Each row is a point on a landscape with many peaks, with its height.
A climber steps from a point to whichever of its 2 nearest points has the largest rise for the distance, and stops where none of them is higher. Distance is the straight distance between rows; heights are no part of it.
(849): [141 131  82 152 112 165 173 164 147  92 167 173 107 150 102 140 166 149
 166  78 126 106  83  96]  (h 269)
(567): [173 150 166 171  82 121 152 146 179 119 136  87  88  67 171 141 146 155
 176 132 127 111  65 118]  (h 88)
(2042): [123 146 158 151 128 133 125 151 160 132 183 168 133 130 103 144 142 164
 167 108 138 113  83 156]  (h 49)
(1513): [ 78 119 120 106  81 146 118 142 158  98 122 101 138 118 228 190 150 100
  93 211 154 138  92 128]  (h 272)
(1256): [ 96 118 129 119 125 144 126 148 136  91  96 155 150 145 124 146 127 111
 115 118 150 173 156  96]  (h 222)
(1248): [ 72 115  99 123 123 114 113  65 142 185 181 102 109 126 134 162 131  72
 117 101 122 185 110 116]  (h 271)
(1506): [132 194 156  99 123 127 118  78 161 143 118 125 133 138 145 149 138 152
 124 156 103 132 112 136]  (h 173)
(2298): [149 144 145 184 139 136 124 126 144 126 110 131 146  87 113 117 114 200
 132 118  71 117 140 147]  (h 337)
(473): [126 102  83 106 127 115 122 117 133 149 126  97 124  95  97 153 121  83
 126 134 116 158 128 101]  (h 340)
(1936): [111 116 103 108 147 113 121 114  69 158 106 122 162 138 104  99 104  93
 118 142 112 140 160 146]  (h 303)
(38): [ 57  95 132 100 149 116 102 114 125 111 143 142 126 195 133 129 137  33
  88 103 204 182 152  70]  (h 409)
(660): [124  80 120  93 131 149 115 145 127 169 114 106 140 132 110 100  93  83
 136 152 159 137 160 126]  (h 417)
(2236): [115 118  80 147 142  89 135 155 105 118 125 153 147 158  73 116 139 132
 120  31 117 153 149 121]  (h 277)
(798): [195 150 149 122 119 146  89 163 154  89  90 109 138 124 161 132 107 196
 101 143 146  69 151 157]  (h 372)
(767): [127 140 104 176  89 168 187 153 115 106 185 159  94  77 163 171 175 136
 162 142 113 105  59 133]  (h 144)
(206): [100 157 176  93 147 140 108 120 142 107 108 156 170 102 154 157 105 107
 107 184 165 144 171 150]  (h 166)
(408): [142 132 100 166 114 155 142 167 123  73  84 134 149 115 122 149 118 168
 131 130  95  96 118 105]  (h 244)
(358): [158 121 120 148 176 104  84 123  95 106 128 101 120 109  91  88  93 186
 117 101  89  68 152 154]  (h 294)
(1771): [134 182 144  72 139 135 112  70 152 160 122 126 146 164 137  93 114 129
 111 130 121 131 136 130]  (h 186)
(2025): [ 85 159 129 150 119 143 155 169 184  81 121 185 161 160 128 156 169 141
 130  86 139 165 104 106]  (h 408)
(308): [154 117 146 106 142 149 114 154 110  95  74 149 139 141 119 130 105 127
 111 144 176 127 198 112]  (h 395)
(1874): [186 111  89 166 144 128 160 164 105  95 164 155 103 166  79 117 157 200
 121  67  83  91 107 111]  (h 265)
(120): [ 84 105 130 108 131 100 111 121  36 135 132 156 142 176 129 120 123  68
 108 121 179 159 162 140]  (h 338)
(127): [ 95 111 149 126 125 146 141  85 157 192 153  86 109 107 151 163 130 107
 147 159 117 151  98 134]  (h 275)
(2014): [138 105 151 129 151 113 130 152  45  94  80 158 134 189 114  89 118 116
 104 111 172 143 195 111]  (h 563)
(896): [133 128  87 178  95 154 170 189 166  95 132 140 140  95 140 148 166 129
 156 141  95 117  66  96]  (h 198)
(1435): [166 114 136 109 128 145 106 132 165 154 130 100 111 116 104  89 100 139
 165 126 144 112 146 129]  (h 441)
(831): [145 153 142 119 158 139 141 154 143  89  50 131 178 135 125  90 118 127
  87 160 122 131 192 108]  (h 256)
(1838): [164 140 142 137 108 147 117 197 157  82 115 147 142 172 137 132 142 198
 131 119 140  90 112 134]  (h 349)
(1753): [132  96 101 178 142 129 149 172  65 145 185 170 141 136  89 100 132 159
 149 107  95  92 115 176]  (h 134)
(1426): [129 155  94  93 114 162 126  83 151 111  75 122 110 112 142 161 115 108
 120 133 142 158 160  88]  (h 159)
(1407): [131 121 115 184  53 167 177 145 129 117 147 113  90  81 197 163 166 149
 182 152 123 110  49 136]  (h 125)
(1126): [120 123 123 108 140  80  94 145  90 124 108 134 144 208 102  24 125 127
 115  84 129 105 166 141]  (h 497)
(1398): [168 143 135  74 123 141 103 123 170 131 110 117 116 135 124 137 118 130
 123 139 158 117 152 122]  (h 419)
(1224): [178 105 122 144 108 114 145 163 146 133 123  81  99  64 106 142 130 126
 152 159 101 109  88  92]  (h 164)
(188): [156 106  90 181 165  90  99 127  65 114 150 108  98 124  94  70 113 187
 105  74  53  78 134 157]  (h 284)
(1358): [ 93 141  98 134 129 155 158 167 140  91 149 180 137 180  83 120 150 125
 150  76 119 129 104  98]  (h 311)
(887): [125 147 143  77 144 153 138 119 141 125  87 124 145 102 176 156 119  95
 101 205 155 126 170 144]  (h 170)
(324): [127 143 183 145 123 152 128 172 134  42  55 169 137 145 158 135 140 139
 119 115 205 140 174  94]  (h 189)
(703): [149 117 138  89 137  85  91 126  85 167 134 143 139 184 127 120 122 130
  98 118 168 139 166 160]  (h 322)
(569): [ 98 160 111 104 124 127 122  86 127 117 133 150 119 162 103 154 115 111
 132  94 116 143  98 106]  (h 341)
(2034): [140 122 128 198 159 125 130 141 108  98 150 154 145  80  87 129 113 199
 127  85  85  91 127 144]  (h 299)
(262): [160 166 131 131 138 154 117 135 176  78  61 109 154 124 142  81 116 166
 122 144 111  83 151 114]  (h 279)
(1515): [154 119 105 184 171 104 141 131  85 127 133 109 124 115  87  74 116 176
 117 118  37  93 117 140]  (h 331)
(972): [115 171 151 160  89 139 151 123 172 120 161 115 108  95 146 139 149 118
 174 146 103 109  40  93]  (h 60)
(2249): [135 133 103 104 152 131 129  83  77 146  81 132 140 111 127  66  96  84
 101 115 132 121 220 157]  (h 248)
(1246): [ 87 112 114 153 135 116 149 133 172 157 163 116 147  90 102 126 140  85
 145 132  91 159  81  97]  (h 292)
(260): [167 123  95 164 134  96 135 129 108 129 141 144 111 144  78 110 145 177
 127  60  77 128 127 122]  (h 314)
(1629): [166 145 121 101 180  79 110 141 100  99  85 134 144 187 107  66 128 141
  61  98 113 121 209 136]  (h 64)
(1534): [185 112 121 123 171  96 110 150 122 130  99 110 153 113  96 133 121 160
  85 141  97 130 171 146]  (h 79)
(237): [ 89 100 104 116 114 140 122 169 145  86 121 131 143  93 131 180 125 104
 132 179 151 139 104 112]  (h 339)
(977): [149 134 128 166 110 148 152 196 147 103 146 156 139 148 121 106 151 189
 152 130  98  79  84 134]  (h 289)
(1586): [124 144 115 102 143 172 132  72 112 156  96 111 133 110 128  72  84 114
 136 136 129 117 184 147]  (h 245)
(1082): [ 83 126  96 118 136  55 104 137  84 125 104 138 170 143 102  77 128  60
 115  77 150 128 166 134]  (h 358)
(745): [137 125 135 135 158 104 127 115 118 158 133  80 134  82  99  95 106 131
 153 141  77 105 128 153]  (h 251)
(1346): [151 108  91 170 134 150 152 169  94  77 106 157 133 126  87 164 121 181
 120  87  96 104 148 106]  (h 223)
(918): [197 137 166 152  92 128 145 121 175 129 118  85  73  88 139  99 130 172
 156 112 109 105  97 102]  (h 68)
(2001): [129 144 130 136 138 142 132 157 146  67  67 143 172 119 106 122 109 150
 114 134 109 113 154 111]  (h 267)
(1665): [ 68  81 112 125  98 152 112  97 171 117 170 130 109 110 165 201 131 119
 116 159 159 177 113 120]  (h 208)
(1704): [105 159 117  65 152 148 128  61 161 189 137  87 125 128 141  96 111  54
 127 148 140 125 143 131]  (h 262)
(1900): [124 148 113 123 117 114 110  84 109 167 135 145 130 163 109 124 131 146
 118  99 105 152 125 128]  (h 376)
(534): [136 145  99 126  76 145 118 153 178  95 100 108 135 118 178 172 152 132
 131 148 143 137  94 110]  (h 240)
(737): [119 129 107 170 130 113 151 124 127 144 149 134 124  88  83 127 132 116
 156 108  81 137  97 112]  (h 350)
(2064): [ 78 151  82 150  73 150 135 153 132  65 115 148 143 120 199 182 157 132
 122 162 122 125  71 130]  (h 216)
(641): [142 117 122 184 134  96 160 114  81 164 149 120 117 105  97  99 131 151
 145 104  52 130 108 130]  (h 394)
(1024): [151  94 101 156 131 135 163 176  99 147 176 165 129 143  97 148 165 167
 135 118 102 123 105 149]  (h 163)
(1512): [ 96  90 103 122 113 153 118 142 108 165 152 151 130 199 113 107 126  96
 142  91 164 159 123 109]  (h 300)
(1550): [144 139  94  86 132 137 133  93 118 145  88 129 128 146 124 147 129  94
  77 119 140 178 179 100]  (h 162)
(2119): [148 131 132  82 150  94 102 105  61 151 116 136 137 170 134  69 110 125
  94 115 150 103 200 180]  (h 333)
(2268): [ 80  92 128  97 132 139 128  90 171 165 160  76 112 103 176 188 139  93
 115 190 137 163 115 140]  (h 264)
(1568): [ 68 110 140 122 108 175 134 147 114 124 135 156 158 163 156 153 121 107
 118 184 154 145 103 120]  (h 253)
(1298): [ 57  98 159 129 127 163 126 133 103 113 139 170 147 179 145 130 115  77
 125 152 188 170 132  95]  (h 270)
(1242): [135 134 141 205 110 138 201 140 147 128 182 167 104  68 123 140 172 130
 152 104  95 141  73 101]  (h 116)
(743): [124 123 159  88 123 154 134 103 182 176 136  73 106 111 206 185 157 120
 123 195 144 142 117 154]  (h 257)
(2185): [164  87 113 119 110 156 133 145 100 163 130 109 110 160 111 110 117 155
 145 135 119 120 126 128]  (h 351)
(1611): [ 90 140 144 126 152 111 144 156 118  85 100 161 160 196 100 106 140 105
 115  88 147 169 155 104]  (h 212)
(1177): [119 106 113 129 143 120 125 146  90 153 126 118 160 125 103  82 105 130
 134 149  86 111 130 146]  (h 283)
(975): [148 120 128 153 155 122 112 142 114 106  98 144 149 150  92 107 119 183
 105  69 118 144 182 140]  (h 403)
(2194): [152 107 127 166 109 135 157 178 132 138 176 154 108 124 133 177 162 176
 152 144 118 116  78 145]  (h 156)
(173): [136 105  92 141 133  86  92 148  76 139 138 125 130 170  96  39 121 160
 123  70  99  90 147 163]  (h 451)
(106): [138 134 122 117 169  90 112 136 145 126  91 135 175 111  88  89 123 117
  95  87 117 152 198 144]  (h 326)
(1206): [117 132 157 118 125 143 112 135 101 100 128 180 141 183 104 110 100 145
 146  97 185 126 151 119]  (h 96)
(1467): [157 150 127 162 113 135 114 170 117  65 109 115 146  88 141 166 112 181
 149 163 122  57  95 150]  (h 291)
(1329): [140 140 133 137 112 154 133  65 122 194 131 111 116 145 142 110 127 151
 131 120  79 150 130 136]  (h 404)
(1912): [179 146 155 122 144  89 134  69 117 191 140  91  83 107 134 106 142 161
 131 116  91 134 134 155]  (h 316)
(1457): [136 121 121 162 118 111 153  91  92 208 155 108 108 118 132 109 145 140
 136 103  76 163 103 144]  (h 436)
(456): [164 141  94 114 163  79 109  91 125 155 104 106 150  89 105  77 111 111
  97  89 111 126 197 157]  (h 317)
(956): [118 132  94 128 162  61 101 153  89 105  89 124 178 137  86  64 116 110
  94  74 112 116 187 146]  (h 342)
(1118): [126 129 132 136 132 133 119 114 114 130 151 150 125 112 112 191 112 151
 136 126 133 132 124 151]  (h 191)
(1971): [119 147 151 118 113 166 100 102 107 112 104 155 126 140 126 126  94 155
 150 127 160 118 149 138]  (h 90)
(211): [114 147 153  86 126 151 133 136 143  85  77 137 134 103 219 157 127  85
  76 210 201 138 170 133]  (h 171)
(1119): [143 121 119 188 135 139 158 160 113 105 175 168 135  62  92 159 134 161
 157 108 100  91 103 146]  (h 356)
(1650): [ 87  73 108  93 133 132 112 116 119 160 137 114 121 169 152 151 130  54
  83 154 172 193 165  96]  (h 169)
(60): [188 139 185 169 142  82 143  94 128 160 141 100  90  72 125 122 127 176
 133 117  76 130 117 139]  (h 287)
(337): [131 122 126 167 138 140 121 107  92 129 107 154 150 119 104 130 104 179
 111 102  86 143 166 158]  (h 375)
(1386): [ 89 134 135  89 122 185 106  90 182 128 109 123 133 120 153 113 108  65
 132 148 177 152 149  89]  (h 239)
(947): [140 137 116 130 132  46 101 112  84 185 148 100 129 141 126  63 149 145
 118  97  86 100 126 186]  (h 367)
(1344): [183 146 163 102 157 137  98 134 125  92  90 136 141 153 129  98 104 189
  84 144 143  84 183 149]  (h 357)
(143): [126 156 130  97 150 109 117 124 123 130 101 147 158 190 110  85 132 118
 104 100 136 153 166 120]  (h 200)
(56): [119 113  94 125  75 160 134 142 140 100 160 124  90 124 149 183 149 125
 166 153 147 111  57 100]  (h 149)
(970): [120 123  71 117 123  83 121 116  83 184 114  93 143 139 120  82 125  94
 123 103  93 127 141 136]  (h 315)
(1718): [110 125  95  99 115  88 108 124  49 147 143 148 136 199 119 114 131 105
 113  94 153 143 143 139]  (h 328)
(1873): [ 76 131 109 112 114 137 113  98 122  99 160 149 122 124 104 172 113  94
 150 135 152 128 103 111]  (h 312)
(2088): [197 128 176 163 105 125 158 156 134 131 167 115  74 116 143 125 147 192
 162 133 104  77  60 125]  (h 133)
(1951): [157 134 108 125 104 149 129 117 136 115  84  88 107  71 149 171 121 144
 147 172 124 111 126 131]  (h 259)
(286): [ 97 141 190 141 171 119 149 165 110  74  72 157 141 182 111  86 149 102
 125  97 181 163 190  87]  (h 202)
(1868): [147 119 107 166 164  92 108 144 123 105 125 131 134 144  73  92 131 195
 104  44  74 114 161 134]  (h 360)
(84): [125  91 115  94 136 131 122 119 121 156  93 137 132 163 134 113 126  68
  82 121 168 186 192  94]  (h 165)
(35): [ 89 116 110 163 111 138 155 174 183 121 158 131 145  90 131 150 162 108
 146 165  98 137  58  98]  (h 238)
(963): [118 130 166 120 164  93 111 138  74 100  90 155 149 210 110  35 129  98
 120  94 175 127 179 120]  (h 534)
(1741): [158 128 128 170 105 128 141 119 104 126 118 110 104  68 144 197 119 172
 149 143 104 119 111 146]  (h 276)
(321): [120  99 121 107 125 150 111 103 113 149 127 138 117 126 134 163 111 120
 125 135 151 169 161 137]  (h 178)
(1764): [170 103 155 202 110 119 191 142 128 153 159 132  81  87 117 112 150 159
 151 101  81 128  74 106]  (h 155)
(1895): [102 151 113  92 160 109 117 102  83 127  91 148 167 126 124  75 109  47
  93 118 151 134 204 134]  (h 250)
(1148): [ 99  97 111 140  95 164 145 122 146 148 194 116  72 126 152 182 150 111
 146 144 136 142  52  98]  (h 181)
(1068): [ 62  72 101 105 131 104 119 144 127  98 167 159 129 151 111 174 130  76
 110 127 184 169 123 102]  (h 377)
(953): [155 163 103 112 125 177 139  81 133 118  61 127 127 100 135 132 106 121
 107 147 122 125 180 123]  (h 157)
(800): [172 137 152 129 123 152 102 167 139  68  64 136 143 107 156 146 117 155
 106 140 189  94 180 133]  (h 386)
(1546): [ 92 121 114 104 130 153 111  55 180 183 158  88  99 134 160 148 126  78
 108 125 139 171 120  95]  (h 281)
(185): [105 144 134  83 117 178 118  72 184 150 133 100 106 133 193 171 139  84
  91 163 157 157 130 110]  (h 286)
(1011): [105 107  96 141 139  94 123 123  89 138  99 151 162 132  98 139 114 111
 115  71 126 178 176 139]  (h 298)
(1612): [179 140  89 164 119 133 175 163 123  82 157 153 100 138  97 153 173 169
 140  90  90  84  80 101]  (h 221)
(1953): [ 97 144 115 143 101 137 134 120 159 121 164 162 130 144 139 181 155 141
 136 127 126 156  83 113]  (h 204)
(680): [135 113 159 107 106 142 119 130 170 176 153  95 101 140 172 183 148 142
 143 174 164 136  94 146]  (h 243)
(1053): [161 148 118 110 121  95 101 136 182  88 110 121 122  90 116 184 135 143
 127 120 141 121 127 115]  (h 97)
(1085): [122 169 146  57 145 175 131  90 171 137 118 133 120 165 206 148 139  76
  66 179 182 141 154 110]  (h 290)
(1931): [168 142 152 139 107 104 151 125 139 133 157 115  86 114 113 147 148 154
 155 136 107 114  64 112]  (h 152)
(209): [111 149 159 176 117 123 188 109 125 145 179 132 101  85 129 132 141 115
 161 137  80 133  47 112]  (h 87)
(1343): [142  82 122 119 137 148 114 138  97 134  94 135 137 130 103  91  90  94
 127 129 164 150 202 127]  (h 406)
(1200): [120  88  90 128 102 159 141 158 138 129 126 123 130 116 113 160 118 107
 142 154 129 152 112  99]  (h 365)
(897): [160 155 137  75 181 125 129  90 156 164 125  88 122  89 122  89  99 119
 133 166 132  92 159 168]  (h 185)
(943): [110 117 184 140 125 124 157  94 169 179 151  75  85  51 140 134 131 106
 179 145 111 143  86 119]  (h 295)
(948): [123 106 174 150 128 114 172  97 111 169 169  98  78  74 128 156 124 121
 185 141 118 132  81 159]  (h 324)
(2143): [ 98 128 103  83 142 104 107  94 120 165 121 118 160 138 130  91 118  38
 106 117 156 156 177 137]  (h 254)
(2076): [199 145 174 116 122 131 131 105 181 162 121  70  80  83 149 101 122 169
 163 148 121  94 123 142]  (h 55)
(960): [103 138 115 125  96 157 132 175 172  71  76 145 151 134 158 154 142 122
 123 133 153 159 121  96]  (h 232)
(702): [ 71 131 120 111  87 169 108 124 180  82 135 147 111 151 168 165 135 109
 139 137 184 135  94  95]  (h 224)
(10): [ 88 121  83 156 131  71 122 155 105 159 154 169 169 164 102  89 156 114
 122  42 119 140 135 155]  (h 249)
(166): [107  93 111 116 114 129 122 129 116 200 164 116 132 170 123 104 128 107
 141 121 145 146 111 142]  (h 325)
(1521): [ 71  78 105 108 121 121 102 130  80 148 175 149 123 159 124 157 118  69
 117 125 182 157 131 139]  (h 354)
(238): [ 84 115 158  98 100 167 113 131 150  77 106 128 119 135 223 154 135  74
  96 203 217 156 148 109]  (h 174)
(132): [171 135 199 164 120  96 161 117 169 177 145 101  91  76 134 113 143 147
 154 122  92 148  91 122]  (h 246)
(1021): [168 113 230 167 138  91 195 128 102 141 155  88  81  70 135 115 119 135
 169 140  77  86  70 149]  (h 135)
(441): [122 124 178 133 146  65 152 103 118 196 177  70 119  85 115 105 129  93
 165 144  90 127  81 154]  (h 215)
(1240): [172 152 136 172 133 143 117 138 160  85  79 109 143  92 125 101 121 214
 110 122  72  86 132 122]  (h 302)
(1831): [ 78 128  92 135 132 127 141 125 132 118 177 178 129 150 113 177 159 108
 117  81 126 171 100 116]  (h 231)
(1846): [124 101 116 118 121  98 101 156 120 183 164 132 144 182 103  71 129 122
 150  84 137 128 122 153]  (h 361)
(886): [107 142 134  75 150 127 127 102 107 110 102 142 132 181 154 151 141  57
  69 161 161 170 151  75]  (h 301)
(1763): [ 71 108 121 124  78 181 106 106 184 105 127 119 108  98 196 176 127 114
 134 155 170 153 114 121]  (h 214)
(77): [ 84  82 121 121 129 142 117 152 128 135 145 130 151 120  92 111  97  84
 157 147 164 137 130 120]  (h 398)
(1722): [181 119 104 109 171  66 103 142  98 135 112 111 145 153 107  87 124 165
  77 103  89 115 175 153]  (h 71)
(830): [151 109 200 160 152  70 172 124 101 182 179  93 101 100 110  96 128 133
 163 136  75 101  78 167]  (h 175)
(1934): [156 148 155 130 112 144 105 200 163  62  73 141 150 157 150 123 123 171
 131 126 177  99 148 130]  (h 373)
(234): [ 94 111 143 119 124 144 107 136 126 151 119 158 148 204 122  73 128  93
 135  70 172 169 162 114]  (h 285)
(2277): [109 105 113 179 130 142 157 147 112 132 171 155 131  61 105 182 129 121
 167 150 102 130  94 145]  (h 424)
(848): [115 136 128 137 140  68 112  94 108 176 150  96 123  75 100 104 116  91
 167 122 103 119 109 155]  (h 236)
(2209): [164 146 140 116 154  59 120  70  92 199 144  73  92 123 127  63 131 141
 131 111  81  96 133 189]  (h 336)
(2243): [137 177 160  97 129 132 110 131 160  87  88 149 159 144 153 141 130 142
 103 158 153 136 153 128]  (h 161)
(1588): [ 89 131 124  83 116 162 104 108 173 130 142 121 118 165 141 146 117  91
 126 140 174 147 111  82]  (h 234)
(1097): [136 153 157 141 123 166 103 120 141  94 107 159 134 144 127 114 104 203
 136 107 133  93 141 137]  (h 82)
(776): [142 134 115 104  89 148 127 118 177 131 102  83 114  91 162 169 143 111
 138 171 129 144 107 107]  (h 247)
(471): [168 154 134 107 179 106 114  72 121 160 122  75  97  74 109  65  95 138
 136 127  95  68 166 167]  (h 177)
(272): [ 85 128 104 142  96 182 147 153 115  78 133 177 153 139 149 171 142 131
 136 159 130 124  87 117]  (h 235)
(1229): [137 147 151  67 172 123 121 105 150 174 122 124 159 120 133  85 107  96
 121 156 155 118 183 169]  (h 190)
(1590): [144 148 124 106 110 138 115 137 152  98 104 131 124 154 115 136 121 151
 147 125 123 108 116 100]  (h 388)
(485): [ 71 135 116  84 142 123 103  79 136 124 144 106 130 122 114 152  98  59
 138 163 141 128 118 120]  (h 296)
(1579): [107 136 116 175 137 145 179 146 150 125 196 189 135 112  99 137 177 121
 163  87 100 143  82 124]  (h 91)
(1875): [ 96 122 116 126 133 124 115 148  83 103 146 177 140 189  86  86 124 130
 143  66 152 120 134 132]  (h 103)
(1700): [112 158 141 133 123 131 153 210 168  61  86 165 162 192 139 152 163 160
 113 105 139 139 118 104]  (h 448)
(782): [160 131 136 177  61 163 133 168 156 123 125 102 104  93 184 134 152 168
 181 136 139 111  73 145]  (h 108)
(657): [135 116  87 113 128  93 126  90  96 190 130  81 110 105 108 119 136  72
 126 121  92 151 131 114]  (h 327)
(157): [156 152 151  82 172 127 120 108  97 132 104 146 141 171 139  88 109 144
  82 152 141 111 186 165]  (h 343)
(2052): [150 153 138 138 102  97 125 124 179 106 151 126 100  85 130 192 149 143
 150 125 128 130  74 115]  (h 114)
(2184): [159 143 158 103 162 121  96 123 128 135 132  99 137 137 105  91  93 166
 123 157 124  82 146 174]  (h 205)
(1316): [165 114 112 177  93 131 173 177 131 105 137 117 107  79 123 143 142 146
 164 154  83  99  68 101]  (h 158)
(1502): [106 150 148  88 134 176 115  74 158 144 121 126 128 123 138 104  90 102
 147 142 164 134 172 141]  (h 241)
(678): [146 139 124 118 126 110 110 161 158  64  69 141 151 103 134 203 132 147
  94 132 145 139 159 115]  (h 89)
(1032): [204 110 156 167 169  70 131 122 101 155 143  73  93  71 102 112 107 164
 117 118  72  96 130 144]  (h 242)
(58): [131  93 101 158 128 151 148 185  91 113 128 174 158 130  96 154 121 155
 124 122 115 126 129 132]  (h 199)
(1582): [ 78 132 100 144 117 125 117  87 133 173 203 153 115 148 125 163 148  99
 127  79 129 169  90 119]  (h 252)
(1265): [100 119 121  66 158 142 110  88 153 180 136  97 131 149 156  92 112  20
  93 145 177 148 159 119]  (h 258)
(1250): [179 125 147 169 135 128 150 158 117 127 168 141 103 136 113 107 141 204
 155 132  84  75  85 145]  (h 211)
(1225): [ 98 123 164 107 107 158 117 143 123  64 104 167 128 157 171 164 136 101
 108 174 205 158 141  94]  (h 176)
(208): [114  86 124 171 126 109 168 125  90 164 191 120  96  64 104 162 136 107
 161 122 106 140  90 149]  (h 368)
(671): [136 127 167 155 105 127 148  91 127 157 143 100  87  64 157 195 135 149
 153 146 109 138  96 157]  (h 297)
(2276): [119 137 134 122 133  84 120  94 116 163 174 118 111 111 103 158 128 126
 147 122 124 139  95 147]  (h 213)
(661): [195 125 122 125 136 116 120 165 161 116  76 115 152  97 134 161 125 167
  94 141 128 131 172 129]  (h 85)
(747): [127 139 166 140  95 158 114 170 119  61  79 175 155 150 185 164 142 145
 121 152 194 136 147 133]  (h 183)
(1755): [170 161 164 116 150 123 109 121 131 111 115  86 120  98 121 126 101 177
 142 174 109  43 119 166]  (h 226)
(630): [ 80 145 117  91 134 126 120  98  99 115 127 148 138 198 116 141 120  76
 106 128 148 149 126  86]  (h 313)
(760): [ 88 110 114 157 119 129 155  91 128 156 224 136  80 123 128 175 157  98
 137 117 113 158  56 100]  (h 220)
(677): [168  94 155 176 118 101 159 144 151 174 149  99 104  91 104  74 143 146
 150 111  75 146  90 105]  (h 203)
(1257): [104 102  89 146 131 127 139 170  88 128 186 182 151 161  80  80 140 119
 162  78 127 100 116 155]  (h 115)
(1463): [142 117 100 142 138  77  95 108  99 169 122 127 143 112 106 107 126 135
 112  62 113 148 180 163]  (h 309)
(1728): [109 154 138  85 135 138 124  86 139 141 141 102 132 117 119 131 106 105
 151 175 121 108 101 127]  (h 282)
(2211): [179  95 142 135 127 151 123 130 135 161 133  91  90 117 116  89 109 186
 159 129 104  94 134 133]  (h 397)
(1881): [102 159 133  74 158 119 137  57 115 181 135  68 113 102 123 125 106  78
 147 152 109 107 125 159]  (h 268)
(192): [198 112 126 146 142  93 134 159 132 134 124  92 110  90  96 121 127 163
 124 141  82  95 123 113]  (h 201)
(1166): [135 125 165  97 155 141 108 126 125 147 110 115 157 115 138 106  90 137
 128 184 138 110 172 176]  (h 194)
(1795): [ 81 100 111 112 145  93 114 156  97 118 127 137 171 141  84 113 108  62
 118 120 154 156 148 120]  (h 374)
(2082): [177 134 111 122 165  86  95  76 115 152 119  83  93  98 108  42 109 149
 109  88  71  88 176 155]  (h 168)
(1803): [172 133 117  97 130 138 115 136 115  90  96 137 124 194  97  94 114 156
 123 110 133  94 151 100]  (h 353)
(1422): [ 94 140  98 169  98 164 172 123 128 122 187 174 111 124 158 187 174 141
 143 148 103 135  52 122]  (h 167)
(1966): [ 98 168 114 104  92 150 116 103 141  94  86 119 143 116 216 186 135 114
 104 186 136 140 116 129]  (h 266)
(187): [145 116 153 137  99 141 142 151 127 154 146 110 105 122 159 169 142 172
 161 171 130 104  74 155]  (h 210)
(215): [127 135 178 150 152 148 136 153 117  60  54 164 147 172 118  94 123 156
 120  87 171 145 198 103]  (h 196)
(915): [ 86 113 110 105  97 157 114 108 193 134 149  97 119 150 199 185 153  94
  84 182 147 152  91  99]  (h 280)
(163): [135 166 161 142 132 131 113 111 150 135 149 150 137 137 116 111 126 185
 152 106 114 107 116 143]  (h 69)
(449): [ 79 138 103 143 125 152 164 164 195 101 155 157 150 158 114 145 162 107
 137  74 119 164  91  73]  (h 362)
(1086): [ 99  95 131  96 128 164 125 112 113 156 117 129 139 148 164 152 116  82
 100 179 173 175 167 133]  (h 172)
(1826): [121 181 151 121 102 152 124 126 144 109  94 133 162 135 164 143 131 154
 136 167 128 109 107 146]  (h 160)
(1746): [183 159 155 144 116 116 115 130 135 103 112  79 106  68 161 173 117 186
 148 163 124  64 101 150]  (h 255)
(231): [136 175 142  54 130 149 131  97 136 112  93 138 128 185 163 127 134  85
  84 176 169 126 152 101]  (h 293)
(2192): [125 124 118 143  98 146 116 187 128  65 102 136 151  85 145 182 119 140
 140 169 146 101 110 141]  (h 318)
(1672): [166 116 117 121 157 123 100 145 100  85 112 123 126 151  87  99  91 180
 111 109 119  73 148 126]  (h 323)
(465): [ 87 156 115 151  92 136 144 119 137 106 135 127 131  91 176 194 148 137
 141 180 109 131  58 137]  (h 197)
(1428): [ 91 121 174 113 139 150 111 127 124 138 110 155 149 168 135  92 120  85
 117 141 186 166 174 115]  (h 278)
(2187): [155 153 119  70 146 114 108 102 130 179 123 115 139 182 131  67 123 109
 103 110 134 136 162 137]  (h 193)
(512): [ 57  93 124 105 132 125 124 123 144  72 135 152 115 172 132 168 142  73
  89 116 185 191 139  71]  (h 396)
(2299): [117 112 108 130 127  70 102 150  74 172 162 125 149 146  99  67 127 130
 134  99 117  94 124 189]  (h 405)

For each start below, name the point where the climber stops.
(1550) => (1200)
(1763) => (1457)
(953) => (1457)

Call two points neighbours if one is among the 2 nearest of the other. Go from one point of each pair to the other, from neighbour to neighbour, staying as high as possible. Name the lowest point that can't be avoided.
(1457) / (1435) => (188)
(800) / (1931) => (2088)
(2277) / (1700) => (960)
(38) / (660) => (703)
(800) / (1200) => (1650)
(2298) / (2277) => (2034)
